Each row is a point on a landscape with many peaks, with its height.
A climber steps from a point to whichever of its 2 nearest points has the largest rise for the distance, and stops where none of them is higher. Distance is the straight distance between rows; heights are no part of it.
j78: [129  85 110 195 157 136 119 188  83 181 131  99 147 116 148 122 116 166
 134 111 132 129 142 126 112 131  77 154 146 133 140 104 115 168 194 136
 110 117 125 140 131 177 118 156 106  70 117 123  68 132  77 140]  height 49
j451: [151 104 155 151 141 153 112  73  39  94 127 147 138 102  90 145 191 175
 132 109 140 180 120  47 113 116  89 106 117 116 182 153 118 144 126  65
 129 118 172 150 105 101 112 202 142 177  89  90 140  95  91  97]  height 202
j835: [129 130 139 119  49 108 163 114 153 115 161 126 133 146 132 134 121 101
 196 124 155 123 114  97 190 126 158 108 108 120 148 155 134 143  77 142
 162  59 151 137 157  74 134 158 131 101 168 139 154 116 133 112]  height 413
j261: [124 134 129 131 135 118 140 142 119 133 104 103 123 159 129 151 135 155
 181 144 160 155  98  55 105 118 140 135 155 109 115 159 105 129 146 110
 106  81 117  99 146 179 161 171  94 142 167 102 142 106 148  92]  height 181
j82: [120 105  93 140 109 129 199 157 131 136 193 110 106 113 123 151 144 176
 127 139 174 134 164 120 114  99 139  97 128 129 132 192 159 128 108 111
  96 102 144 112 137 135 106 114 154 139 149 119 139 125 126  96]  height 612
j640: [ 96 150 136 126 108  52 139 176 178 123  98 161 122 194 156  62  72 109
 157 164 165 113 125 141 135 115 166 167 160 110  96 112  87 158 184 135
 146 118 138 127 133 130 116  95  38 103 164 114 109 140 116 125]  height 108
j574: [131 125 218 164 126 137  87 122 140 186 106 112  80  91 153  87 116  94
 191 131 113 162 126 118 109 157 152 123 129 137 121 109 164 103 108 191
 133  96 114  89 142 135 139 120 115 124 155 152 120 108 143 127]  height 634
j945: [150  98 172 113 128 131  71  79 145 170 100  92 100 110  56 120 136  61
 162  97  86 141 148 162 140 175 109 110 151 131 119  90 165  79 120 188
 142 154  84 110  89 151 191 194 152 127  74 127 108  34 114 174]  height 477
j721: [133 100  94 129 111 116 136 162 122 166 159 128 166 107 141 113 146 193
 120 140 175 133 130  94 112 132 105 142 155 102 149 125 110 152 123  85
 141 133 123 151  92 142 106 155 114 161 125 143 121 149  48  89]  height 53
j767: [133 167  93 143 182 118 113 115 145  67 145 152 156 175 168  74 170 115
 102 152 116 155 139 179 137  69 140 161 186 154  99  98  95 141 109 100
  92 139 133 158 148 103 113 137 116 137  95 122 127 161  77 126]  height 254
j525: [125 165  81  62 156 147  99 106 111  97  86 139 185  82 165 173 181 168
 132 138 177 163  76  74 121  95  94 145 142 120  95 113  70 126  97  66
 133 153 129 133 149 137 132  99 154 163 132 112 160 136 115 155]  height 365
j594: [127  84  77 146  80 136 158 159 141 129 149 149 131  98 169  92 118 170
 109 134 131 113 143 128 128 117 119 102 161 104 132 101 114 178 114  91
 181 126  92 147 106 136  56 133 117 103 141 161 100 139  74  86]  height 68
j46: [110 144 133 150  69 112 145 145 139  96 146 165 103 132 157  92  70 130
 118 120 115  95  97 144 134 145 164  98 103 130 138 145 122 168 115 124
 137 102 102 125 159  98  85  64  91 111 160 142 135 158 187 106]  height 728
j974: [129 138 108 133 142 151 190 119 138 111 146 125 104 143 156 119 141 129
 158 138 163 173 152 147 117  51 133 130  88 143 111 168  95 122 136 133
 113  62 203 145 170 105 111  67 158 113 171 102 115 142 108 132]  height 183
j399: [126 108 194 156 125  99 113 128  58 127 136 155 100 125 111 156 156 118
 148 112 157 140 135  99 154 147 130 162  70 133 167 149 150 144 168 138
 129 111 191 140 112  98 110 177 130 121  94 124 156 132 126 135]  height 157
j286: [109 156 131 107 100 126 113 136 104  95  99 124 107 101 143 144 130 180
 178 127 152 166  62  33 105 116 138 104 150 108  88 163 108 155 107  71
 115 109  69  84 178 156 113 121  90 154 167  96 163  85 174 110]  height 163
j3: [128 148 106 102 102 153 137 102 130 106 111 126  79 100 125 170 125 130
 126 123 109 136 118 112 106  98 117  91 140 122  98 131 138 125 105 126
 109 131 108 113 170 137 138  89 144 113 122 109 155  93 168 147]  height 369
j728: [120 139 129 119 160 151  73 151 109 113  99 107 167 135 164 130  99 123
 119 116  88  82  78 158 145 173 122 133 136 147 103  88 129 149 138 129
 143 166  58 108 139 156 116 123 124  91 128 145 137 162 156 176]  height 478
j51: [118  97 164 102  81 108 137 133 140 154 102 139 100 144 115 137 110 103
 133 138 140 111 138  78 117 153 151 115 113  75 140 126 154 110 146 163
 178 127 127  92  57 161 128 154 111 135 156 131 143 113 138  68]  height 726
j900: [ 84 112 171 151  81  76 124 152  68 124 139 171 109  97 147 153 127 144
 167 110 187 125  98  56 153 136 136 170  85 128 144 158 135 194 201 106
 153 107 167 131 141 119  78 136  90 102 121 117 147 126 152 139]  height 139
j122: [115 143  87 162 118 132 203 116 120  54 147 174 169 145 118 106 118 179
  95 115 163 151  98 131 106  87 139 143  84 131 160 189  62 163 143  56
  98 101 169 182 127 102 107  89 142 157 159  93  90 136 141 112]  height 739
j620: [125  98 182 196 123 103 124 162  90 169 154 128  75 107 109 118 111 152
 133 117 118 130 152 110  96 157 145 129 125 131 145 135 182 150 172 154
  88 117 115 108 112 153 116 166  95 123 106 125 120 103 138  99]  height 671
j818: [127 161 131 100 177 134  78 123 127  86 129 150 136 125 187 106 171 110
 123 158 132 154 130 164 134 110 142 137 171 144 103  93 136 118  96 116
 126 182 119 109 116 104  82 107 133 156 101 140 184 160  71 145]  height 233
j320: [ 97 117 108 134  94  71 159 195 175  97 116 156  90 167 165 125 105 118
 145 164 173  89 146 128 146  90 180 120 163 106  98 134 129 162 169 133
 145 112 112  91 131 161  80 111  69  98 173 119 155 117 123  92]  height 95
j456: [112 169  82  83 155 125  93 137 155  91  84 123 165 187 145 154 132 139
 110 150 127  99  85 124 124 120 145 153 225 122  69  91 106 131 153 118
 109 151  88 123 130 184 170 164  99  94 110 113 134 121 139 132]  height 301
j801: [137 147 136 135 204 164 104 117  99 165  93 102  88  88 166 181 150 125
 152 133 121 148 142 141 119 118 115 121 117 149 120 147 116 108 112 143
 102 122 172 123 193 116 133  72 162 133 147 148 125 164 147 161]  height 281
j998: [112 150 147 116  77  82 119 146 170 154 118 123 111 124  85  94  77 135
 132 130 118 118  98 112 101 170 161 129 153 105 106 126 141 122 144 139
 109 149  56 102 130 161 174 112  62 149 118 127 117  91 180 117]  height 611
j925: [100 136 136 166 120  92 131 168 106 124 126 143 133 133 180 112 111 143
 151 136 175 128 107 121 140 118 134 167 133 140 123 138  89 172 180 114
 132  98 159 150 168 129 104 116  76  93 156 123 109 158 118 138]  height 123
j519: [ 80 125 119  81  50  69 126 154 139 138 114 161  83  68 147 167 101 159
 148 138 184  94 115  57 128 141 145 109 177  98  96 133 147 178 139 113
 155 159  94  93 156 147 102 122  70 112 124 132 168 103 172 113]  height 544
j595: [153  97 121  95 119 182 130 144 139 152 108  98 152 126 165 125 119 115
 137 130 110 116 112 122 124 133  99 102  68 108 132 102 126 110  98 145
 200 120  96  99  70 147  95  92 172 141 189 143 147 148  95 127]  height 362
j533: [131 155  77  93 157 126 125 117 114  91 111 127 213  96 129 133 190 162
 156 112 190 170  98  99 159  78  82 162 106 137 111 117  76 128 140  82
 125 132 159 153 150 132 143 133 152 129 111  91 136 121  71 190]  height 335
j259: [143  80 150 143 137 174 130 154 103 140 125 127  90  93 189 121 143 124
 122 126 111 126 164 148 137 136 113  84  82 127 131 100 155 147 115 148
 188 141 108  98  89 125  34  90 171 116 149 157 139 157  88 137]  height 334
j445: [111 142 150  91 122  91 138 137 147 151 157 149 106 100 172 114 148 142
 152 169 194 149 144 102 112 107 173 128 157 113 119 152 142 117  80 114
 141 138 155  98 119 110  94  97 114 187 155 160 177 159 107  81]  height 433
j303: [ 94 145 100  70 141  86 112 157 158 128  90 181 161 148 157 142 107 131
  67 166 166  83 143 137 112 134 153 163 173 106  99  94 116 137 182 131
 157 197 151 133  83 173 121 110  87 128 107 137 135 185 114 102]  height 266
j731: [149 120 143 172 124 150 126 133 124 115 159 128 124 157 128 105 102 126
 107 115  68  86  99 152 137 171 159 107  79 146 166 145 145 133  94 131
 138  96 114 127 136  91 102 115 126 142 160 172 129 181 181  86]  height 774
j857: [120 135  96  85  86 132 141 121 138 164 113 112 184 113 119 141  94 140
 137 116 147 109  88  99 138 152  87 144 116 109 129 122  92 133 111 117
 162 130 116 151 142 135 172 116 133 102 148 137 107 144 146 158]  height 221
j535: [145 112  89  91  78 119 199 123 189 164 153 124 159 163 122 113  89 159
 133 150 138 107 139 102 131 133 138 118 135  95 147 166 103 137  85 112
 165  91 154 145  99 102 143 135 137 149 194 166  84 162 132  58]  height 347
j636: [118  86 151 158 147 116 102 127 133 185 118 112  66 117 124 147 128  60
 155 127 111 111 190 181 136 127 122 132 152 142 111 104 175 108 177 223
 132 126 149 107 135 158 151 154 126  67  98 132 101 101 136 166]  height 533
j126: [142 144 158 139  86 114 120  78 141  88 150 130 110 153 117 119 150  80
 177 129 116 151 134 119 181 104 154 107 162 143 138 118 143 129  80 146
 135  84 128 136 148  79 151 208 115 111 103 129 168  86 127 119]  height 449
j483: [130 174 166 124 170 134  64  83 104  98  79 144 103  80 139 109 147 140
 138 117 101 203  92 129 116 129 106 139 174 140  97  94 104 123 125  96
  90 154 105 142 180  97 144 100 128 136  85 124 131 103 117 177]  height 430
j758: [177 137 146 136 141 147 153  71 138 168 167  67 128 119  52 145 144 135
 159 117 117 169 157 123 116 126 121 110 122 145 157 170 138  69  63 135
  73  90 161 128 146  80 205 167 171 176 128 117 132  94 146 124]  height 675
j461: [153 105 131  94 149 164 102 143 139 192 101  56 186 148 141 142 124 100
 168 122 122 114 111 123 148 153  84 134 110 132 116  97 128  95 119 175
 167 123 100  92  94 171 171 148 156 117 159 130 119 133 103 171]  height 395
j365: [132 129 116 118 167 132 154 142 138 133 121 156 135 175 178 145 147 110
 114 161 171 140 149 134 127  97 149 166 106 130 113 144  94 116 149 145
 154 101 217 147 112 128 112 101 137 133 164 131 126 189  98 105]  height 204
j131: [ 99 173 151  97 142 121 126 140 136  98 132 155 115 109 170  91  96  58
 139 131 150 147 140 200 126 106 149 137  83 186  89 107 137 124 131 161
 138 150 145 125 174  99  89  17 120 111 128  91 163 159 100 198]  height 154
j868: [136 122 125 148 128 127 112 173 140 154 115 117 134 147 101  89  81 174
  66 129  66  86  99 111  80 176 147 124 158 105 132 118 138 131 148 108
 111 148  46 104 108 179 131 133  64 167 134 151  98 140 182  72]  height 569
j281: [141 106 126 182 173 148  69 167  82 137 103  84 162 102 147 109 140 164
 157 106  96 166  92 117 126 144  67 124 166 137 124  89 128 158 163 112
  94 150  54 107 138 171 121 164 117  95 113 106 101 103  57 165]  height 64
j416: [ 95 168 137 102 102 104 137  90 131  90 109 197  85 139 104 170 109 109
  65 134 128 110 124 125 106 127 176 146 114  97 130 145 123 121 151 130
 127 150 171 153 124 108 146  86 126 142 106 124 143 145 194  92]  height 342
j635: [168 125 169 164 138 126 139  73 127 137 161 115 124 144  48 108 124 107
 126 108  96 141 171 167 141 149 134 129  83 148 188 148 130  89 100 146
  99 106 161 166 117  56 184 177 150 163  87 117 107  98 134 136]  height 605
j314: [151 128  58 110 122 137 160 112 113 119 159 108 219 107  87 150 174 172
 142 108 182 138 127  77 165 103  64 138 118 127 144 146  92 136 110  78
 115 125 155 173 130 121 156 206 162 133 102  95 120  98  71 158]  height 302
j981: [ 87 117  98  90  54  94 157 153 128 114 156 175 104  59 167 166 111 151
 116 137 178  88 131 106 138 128 131 109 120 114 114 145 144 179 134 106
 173 169 130 125 137 120  63  91 129 104 118 141 164 138 128 130]  height 585
j136: [139 124  95 138 121 117 172 123 195 117 146 104 159 225  58  78  83 118
  88 142  41  94 131 154 123 109 143 120 149 128 146 126 122 120 117 125
 110 100  96 135 114 137 179 176 118 120 133 127  83 120 165  77]  height 252
j606: [131 107 179 152 157 139 107 119 177 201 105  99  68  96 157  81 106  65
 176 138  89 130 176 175 120 124 135 119 154 156  97 100 166  99 129 240
 134 102 142  87 158 152 149 109 122  85 150 157  84 119 144 145]  height 582
j81: [104 144 178 145 153 136 116 137 120 142 140 161  97 120 142  71  98  68
 103 130 110 134 148 198 105 160 155 139  83 159 127 124 145 101 124 161
 134 156 157 136 140  82 101  42 118 147 133 139 128 188 144 150]  height 171
j50: [ 93 123  76  89  94 115 161 150 131 100 105 180 111  94 192 159 122 176
 128 149 213 119 118  97 115  92 139 140 126 114 104 162  80 170 152  79
 165 128 175 139 158 131  66  80 118 132 167 138 141 158 137  93]  height 631
j619: [148 101  70  95 150 136 145 166 161 224 139  90 193 117 137 128 124 194
 111 148 155 113 133 101  97 127  88 156 168 104 134 134  95 123 117  89
 126 139 105 128  96 166 157 127 128 157 161 152  79 168  96  97]  height 38
j130: [106 113 143 101  48  77 149 139 204 162 121 156  90 118 117  80  75 119
 133 140 133  96 143 115 109 159 167  94 147  81 128 132 154 120 111 165
 163 143  93  94  92 138 125 106  74 154 166 159 111 113 167  69]  height 664
j187: [128 110 180 115 119 135  84 114 113 136  81 122  90 137 156 144 138 101
 161 131 117 135 119  98 131 144 143 122 159 109 104  88 141 124 150 172
 166 129 114 100  94 164 128 159 117 100 127 131 152 106 131 112]  height 704
j151: [122 120 133  79  91 121 155 101 126 114 141 175 117 116 125 141 146 163
  93 139 167 152 133  86  99 118 146 110  98  90 154 165 132 113 107 101
 156 153 168 138  78  96 103  86 141 204 130 141 154 157 138  57]  height 394
j886: [140 118 136 151 141 144  71 133  91 145 110 121 138 138  98 134 112 136
  76 114  65  95 102 117 105 175 127 139 163 107 146  93 139 141 152 119
 130 168  78 133  90 172 144 184 103 133  82 145 100 130 149  94]  height 536
j618: [150 173 104 140 210 147 103 111 101  88 111 121 173 150 117 177 177 108
 103 122 119 102 134 169 158 122 139 163 115 154 142 127 112 114 104 113
  87 144 163 160 154  95 145 140 161 143 108 124 149 164 140 168]  height 593
j958: [121 136 106  71 127 123 123 121 138 130 122 134 125  86 157 148 176 162
 150 159 187 171 122  70 105  81 129 123 172 109  97 132 120 113  97  98
 128 148 133 101 133 136 131 127 127 165 125 130 174 123 103 114]  height 397
j294: [108  74 112 101  39 121 187 172 146 159 148 113 132 110 115 154 101 134
 147 110 173  82 138 100 159 144 110 107  54 107 145 157 152 131 156 151
 186 111 127 109  91 154 101 128 154  85 166 138 126 106 113 131]  height 107
j931: [143  90  53 126 118 164 177 159 131 144 156  73 198 139 117 151 149 162
 147 115 165 119 129  98 166 108  54 138  97 135 133 142 102 121 150  96
 127  91 123 137 120 167 139 188 179 101 157  97 118  87  63 158]  height 271
j34: [128 162 123  81 179 142  70 117 145  95  99 117  98 153 162 191 154 102
 128 152 108 109 112 146 140 124 160 128 213 151  67 105 156 109 121 138
 114 157 107  86 161 164 150 139 139  98 112 137 179 130 151 140]  height 322
j329: [116 122 117 193 133 133 152 147  90  87 146 159 145 103 152  80 134 188
 105 112 154 174  99 126  94 106 102 138 107 124 156 153  94 172 145  58
 105 120 124 159 128 120  72  86 128 155 143 106 101 140  97 120]  height 810
j455: [168 101 130 138 132 179 124  80  93 134 121 119 142 109  73 143 119 132
  76 100  45 117 134 135 114 165  86  80 103 116 175 116 125 113  93 108
 148 143  90 146  97  99 148 139 159 164 105 130 100 102 155 128]  height 661
j389: [183 113 174 155 129 163  95  68  70 162  78 102 121  77  55 137 121 120
 134  90  44 162 118 110 116 173  70  93 119 119 162 109 108 115 116 125
 142 133  88 154 116 119 179 171 141 147  96 120  71  56 143 158]  height 602
j394: [121  93 161 187 112 132 146 152  89 146 144 139 101 108 138  68 117 162
 122 119 122 159 144 124  79 130 117 116  97 104 153 125 144 145 164 127
 119 120 106 131  99 141  83  93 100 143 126 124 103 123  93 106]  height 732
j143: [117 100 142 162 144 126 140 176 121 186 166  94  94  99 114 160 109 132
 108 121 128 104 173 140  94 146 125 124 108 140 128 155 199 108 151 164
  81 149 120  75 119 177 124 120 133 119 117 131 128 124 148 136]  height 620
j654: [145 115 128 147 189 161  51 125  79 110  85 114 148 124 125 135 149 132
  76 104  50  84 109 172 148 164 101 126 152 132 138  69 131 140 134 116
 136 186  72 133 106 135 107 159 137 116  82 152 115 143 142 167]  height 505
j951: [147 118 157 143 162 156 126 107  62 120 144 113 126  86 118 143 182 183
 146 118 142 201 113  73 102 108 102 117  79 124 162 164 127 110 106  76
 100 109 140 118 122 104 106 120 164 201 137 108 153 118 112 122]  height 227
j197: [146 123 151 125 187 162 128 103  77 167 111  85 110  78  93 162 163 155
 137 111 128 189 142 104  85 116  89 132  83 123 146 165 129  77 138 128
  90 125 161 121 151 124 162  90 169 170 131 105 118 117 142 157]  height 253
j176: [102 165 130 170 143  93 128 154 126 130 199 133 109  86  99 109 129 118
 101 125 113 128 146 174 122 137 166 143 166 166 113 144 172 128 123 125
  48 162 104 130 190  97 139 113 107 139  74 128 137 130 141 161]  height 188
j72: [125 141 102 169 152 149 182  99 128  86 152 153 126 156 112 119 109 184
  59 128 102 132 134 147  84 103 150 118 126 125 157 175 103 141 129  79
  76 119 147 166 130 102 132  85 137 165 143 129  84 162 170  77]  height 680
j726: [135 136  95  96 114 136 165 123 121 164 119 104 171 133  96 196 111 170
 137 128 155 111  93  53 118 148 112 140 117 101 132 170  90 117 119  93
 125 109 139 146 136 161 181 135 130 148 179 120 112 133 188 103]  height 201
j212: [147  72 103 110 126 157 184 120 147 155 145 107 108 163 113 170 150 118
 105 141 140 116 193 121 125 103 115 103  88 106 149 150 145  79 135 163
 158 102 199 117  59 144 127 139 185 122 156 135 123 123 105  88]  height 255
j503: [105 171 117 157 157 115 118 155 142 108 159 133 123 151 122 124 103  84
  96 132  90  86 124 191 140 140 182 165 143 177 117 143 145 128 114 137
  76 126 147 138 199  97 133 107 111 111 119 141 138 181 183 133]  height 175
j869: [149 143 176 124 109 150 114  79 113  77 110 119  97 168  95 161 159  68
 173 121  98 157 121 117 174 123 147 107  78 139 149 128 138 104  99 150
 137  97 145 120 125  91 145 175 165 132 125  93 185  82 138 140]  height 489
j476: [139 103 110 150 180 147  97 132 140 150 114  84 104 141 107 111 133 101
 118 120  77 114 162 199 132 113  92 120 185 158 100  80 159 106 173 175
 106 143  93 113 140 179 156 152 125  72  78 130  83  96 115 176]  height 495
j295: [157 137 203 183 122 163 110 144  91 119 139 127  90 118 161 108 137 121
 176 111  97 135 101 134 133 165 148  91  40 153 157 149 159 134  74 131
 133  86  99  97 137  97  62  86 150 144 177 148 172 151 154 123]  height 836
j632: [ 98 157 141 127 109  67 137 189 168 162 190 115 118 114 146 124 114 121
 157 164 177 109 147 135 127 145 192 122 166 147 104 175 179 129  89 140
  96 145 114  72 158 137 111 121  79 160 153 145 181 161 133 119]  height 471
j29: [122 153 139  89 124 148  95 118 171 130  91 124  61 103 156 141 102 103
 124 144  88 109 119 142  99 123 154  92 177 151  62  98 159 110 106 167
 124 141  82  80 163 160 145  79 124  99 127 146 155 110 181 125]  height 344
j778: [156 145 196 151 170 132  90  73 105  84  97 114  96 150  58 146 175  78
 134 107  88 163 157 170 165 142 144 142  98 157 152 117 141  84 131 137
  98 132 152 152 125  86 162 175 161 172  65 107 162  56 122 168]  height 540
j633: [155 109 101 114 149 172  93 146 137 195 119  57 186 134 111 164 105 119
 120 108  72  55 100 130 152 189  82 118 122 135 130 115 131 101  94 148
 148 119  87 114 126 166 171 171 149 103 155 168 104 153 180 147]  height 427
j155: [118 129  60 108 101 101 199 144 172 118 142 150 162 197 101 154 113 160
  94 141 166  94 139 113 130 110 139 144 112  92 146 168 106 122 160 103
 126 114 180 152  89 148 141 137 132 133 164 117 103 139 114  69]  height 319
j338: [142  89  95  96 129 160 148  98 125 128 105 122 111 169  92 203 162  84
  97 124 123  93 180 131 165 117  75 103  95 119 144 112 134  96 162 170
 159 136 182 137  75 150 141 179 171  79 101 119 126  90 116 150]  height 285
j614: [108 176 111  87 162 120  80 119 158  72  68 171 174 190 135 131 109 114
  56 142 103  72  85 154 132 135 175 170 162 118  98  86  96 122 157 114
 129 179 119 147  95 150 151 128 113 117 111 134 139 168 162 108]  height 284
j908: [117 168 168 137 165 120 104 135 106 115 116 179 148 172 160 101 130  84
  92 146 144 132 120 161 130 162 156 185  77 148 143 131 105 104 139 123
 137 135 185 164 110  90 105  80 112 157 136 144 142 208 133 124]  height 185
j315: [113 150 226 106 150 117  39  96 113 132  57 162  92  92 138  76 130 119
 153 119 118 197  88 131  91 164 124 137 161 130  90  66 130 116 170 127
 145 180  84 120 119 132 137  89 105 129  90 126 127 102 109 167]  height 468
j753: [131 131 129 149 118 104 131 105  76  55 145 168 147 119  98 137 194 131
 131 102 166 158 133 102 164 109 121 143  80 135 164 140 130 151 147 106
 112 138 181 157 115  90 101 181 137 147  73  92 167 102  93 145]  height 177
j766: [143 104 144 121 129 118 115 119 103 158 123 142 144  99 168 121 156  93
 162 130 161 145 169 141 171 136  94 146 114 128 143  96 108 143 136 168
 192 132 189 165 118  79  99 140 143 100 110 149 121 157  59 171]  height 274
j73: [138 113 165 130 150 153  99 108  94 144  91 140  70  73 184 133 144 111
 148 131 123 154 160 133 121 127 107 110 111 132 128 103 123 131 122 161
 166 136 158 135 142  97  94  77 143 121 133 156 125 155 117 149]  height 306
j344: [ 99 152 140 109 102  84 109 168 145 128 145 111 121 108 163 157 119 128
 182 150 169 112 105 100 149 133 158 121 170 147  83 140 168 153 121 129
 113 146  79  71 163 159 119 140  87 107 131 132 197 126 135 156]  height 504
j167: [137 122 120  96 107 111  92 114 129 169 107 114 188 113 150 134 134 116
 174 120 157 126 116 106 180 162  81 157 155 120 132  85  96 150 119 150
 181 141 145 164 127 122 162 191 121  86 110 157 105 147  90 176]  height 245
j169: [135 121 158 133 154 109  73 126 120 102 121 100 171 155 112  95 146  85
 152  99 122 130 141 191 184 152 106 152 126 157 132  64 148 132 161 174
 139 162  92 142 101 118 141 175 131  93  62 107 117  96  63 218]  height 98
j787: [133 120 109  81  58 120 211 103 211 141 190 114 130 146 110 115 116 109
 178 138 157 122 157 134 157 100 163  87 112 122 150 177 141 118  39 157
 163  75 183 136 126  69 140 109 163 125 189 136 129 129 123  84]  height 380
j14: [105 139 144 134  87 114 154 129 114  98 133 194  76 102 178 109 103 159
 133 134 169 130 121 124 111 131 157 112 101 124 143 171 110 168 110  91
 158  99 169 156 152  75  55  47 107 138 172 160 129 167 162  79]  height 682
j404: [111 138 168  89 100 111  93 121 154  88 114 132 148 156 128  91  97  54
 150 111 117 129  98 182 172 147 139 140 100 139 104  67 150 128 170 178
 172 153  77 114 106 132 134 110 121  85  99  97 147  93 101 200]  height 117
j562: [120 105  94 175 155 150 156 170 117 107 167 105  99 133 145 150 149 139
 107 134 114 112 162 155 133 103 112 102 123 147 122 147 167 139 137 131
  80 125 113  98 148 156  91 121 151 109 131 125 142 123 118 133]  height 574
j763: [122 149 130 153 115 143 117  88 109  88 101 155  84  90 158 118 108 131
 135 108  94 151 106 135 124 106 116 105 144 140 123 118  95 167 115 115
 112 105 121 158 209  89 128  80 121  94 115 125 116 108 167 155]  height 396
j617: [133 149 146  90 133 126 120  70 109 125  94 194  97 122 150 149 134 141
  99 146 144 150 125  84  99 129 135 138 136 100 138 125  86 127 120 107
 159 131 191 162 122  96 133 100 124 161 124 156 137 174 162  71]  height 367
j405: [113 169 120 144 153  97 146 143 148  78 144 155 144 187 124  91 143 113
 102 144 143 159 130 146 114  99 177 173 148 132 116 132 115 129 152 119
  73 123 143 142 126 133 144 131 105 153 110  87 140 129 105 119]  height 275
j458: [128 132 154 139 121 113 111 130 133 185 121 106 139  95  81  83  97 138
 138 105 110 158 103 138  89 159 109 155 140 124 127 109 127 109 149 145
  96 149  79 138 130 149 189 128 104 139  84 123  76  96 137 160]  height 562
j732: [174 108 131 154 125 168 127  73 117  98 148 150 150 166  98 108 120 127
  74 132  48 102 129 138 141 156 131  87 112 113 191 114 126 132  84 106
 169 115 125 160  89  72 118 172 157 162 117 168 115 165 153  65]  height 720
j491: [125 109 129 106 161 115 160 143 119 181 153 117 145 136 118 155 142 127
 141 138 193 145 173 125 115 114 132 169  78 135 140 166 129  88 154 166
 129 112 219 130 102 132 149 134 154 145 141 122 133 156 105 132]  height 226
j711: [145 120 124 157 141 138 108 132  93  90 126 110 171 146 120 102 157 137
 138 102 119 151 113 129 147 127  85 136 132 127 147  75 119 151 144 116
 119 140  81 140  97 132 132 189 129 112  91  88 118  87  59 165]  height 80
j284: [132 161  85 141 162 115 183 139 158  93 150 128 172 210 102 142 136 131
  94 145 142 112 132 148 131  84 154 173 102 135 129 162  99 112 144 110
  66  98 174 152 128 137 164 139 147 133 154  93 113 137 132 106]  height 296
j988: [ 98 107  66 128  94 127 155 187 177  94 146 147 100 112 195 103 108 132
  93 157 137  82 157 159 126  89 138  91 168 129  89 104 143 171 132 116
 155 139  77  96 145 162  48  91 114  76 135 148 140 130 101 116]  height 82
j765: [125 133 111  84 101 147 151  79 120  86  94 164 108 144  82 191 133  79
  77 114 104 106 136 142 143 118 114 110  58 103 149 127 126 103 135 151
 156 149 173 153  98 114 143  99 176 123  98 110 140 117 155 144]  height 315
j144: [124 124  98 143 203 174 121 152 122 125 106  83 134 152 145 153 132 121
 104 123 102 107 143 169 124 100  93 127 140 156  91 102 132 109 184 137
  86 149  93  94 137 198 133 107 151  86 124 105 111 122 111 181]  height 531
j889: [105 135 163 129 109 109 128 122 150  98 122 153  98 150 164  69 118  69
 161 140 139 157 141 161 136  90 152 135 114 141 107  94 142 121 153 175
 147 114 130 124 128 110 106  83 101  95 126 105 146 111  90 156]  height 136
j23: [104 156  69 168 168 119 139 184 141  56 172 154 188 168 181  71 145 122
  74 142 135 117 126 202 142  86 140 165 147 156 109 128 105 160 101  79
 104 133 124 149 132 115  54 115 124 142 142 125 131 182  79 131]  height 237
j154: [140 108  90  94 120 125 171 114 150 179 199  90 147 102 104 174 160 168
 115 136 173 124 171 102 123 119 106 117 164 119 141 170 152  99  82 114
  95 133 168 119 121 119 161 166 159 149 118 137 140 130 121 102]  height 673
j387: [170 124  96 135 118 158 165  84 158 155 207  87 135 115  54 148 130 169
 101 124  95 123 164 124 114 133 116  71 167 141 147 182 167  96  42 105
  63 123 116 122 134 103 179 162 160 167 122 137 120 107 168  89]  height 752
j509: [143 153  73 113 112 142 171 124 168 102 141  95 201 202  80 127  96 119
 112 126  91  92  96 127 145 119 132 125  97 129 145 151 107 111  82 106
 103 104  97 142 133 134 186 142 148 131 167 103 121 126 158 120]  height 272
j563: [144 157 110  97 175 148  58 129 162 159 104  71 162 139 113 136  97  85
 138 113  53  58  89 197 152 175 131 128 148 174  95 101 152 105  88 167
 141 146  74 102 172 143 153 131 136 104 121 181 127 169 194 177]  height 454
j603: [144 134 198 135 158 128  44  81 119 167  60 123  96  92  84 101 116  95
 150  93  77 184  92 156 102 176 114 142 172 132  97  75 133  95 160 151
 125 159  88 144 128 147 193 131 125 134  66 129  77  52 127 167]  height 512
j203: [112 147 133 178  90  69 167 129 154 132 193 144 113 119  73  66 101 138
 119 120 124 155 145 148 103 121 161 134 156 133 133 151 154 144 148 124
  61 120 117 156 164 102 165 125  70 133  85 104  98  83 138 124]  height 208
j781: [155 155  98 167 222 178 126 108 111 105 129 120 143 150 133 134 153 152
  70 129  76 112 118 168 108 110 133 147 139 146 148 144  96 111  96  80
  79 126 146 152 164 103 124 107 159 163 147 144 100 195 170 103]  height 635
j469: [104  87 124 138  59 117 151 166 100 113 124 149 126 132 142 167 128 144
 143 115 168 105 103  66 174 136 129 140  81 104 150 150 120 174 170 112
 184 106 140 132  99 146  73 178 137  95 153 126 149 118 119 103]  height 124
j913: [121 125  89 156  62 101 208 129 183 110 190 122 140 165  90  59  84 137
 123 127  95 128 147 156 129  91 142  98 139 126 142 140 132 154 121 133
  91  98 102 138 151 105 152 124 102 103 128 112  75  87 134 119]  height 229
j289: [163  68 166 129 116 153  91  89  91 196 107  84 108  96  65 153 148 105
 143 104  85 128 159  90 110 171  65  90 128 105 155 106 151 101 103 170
 158 141 109 108  57 145 156 205 152 136 100 115 109  57 124 129]  height 537

For each start below, name the point where the climber stops.
j913 | j387
j767 | j387
j23 | j387

Call two points neighbours if one is among the 2 nearest of the other. Go from one point of each pair to the other, from neighbour to neighbour, staying as high as possible. Name the lowest point that can't be avoided.
j387, j295 | j945
j329, j51 | j476
j329, j387 | j562
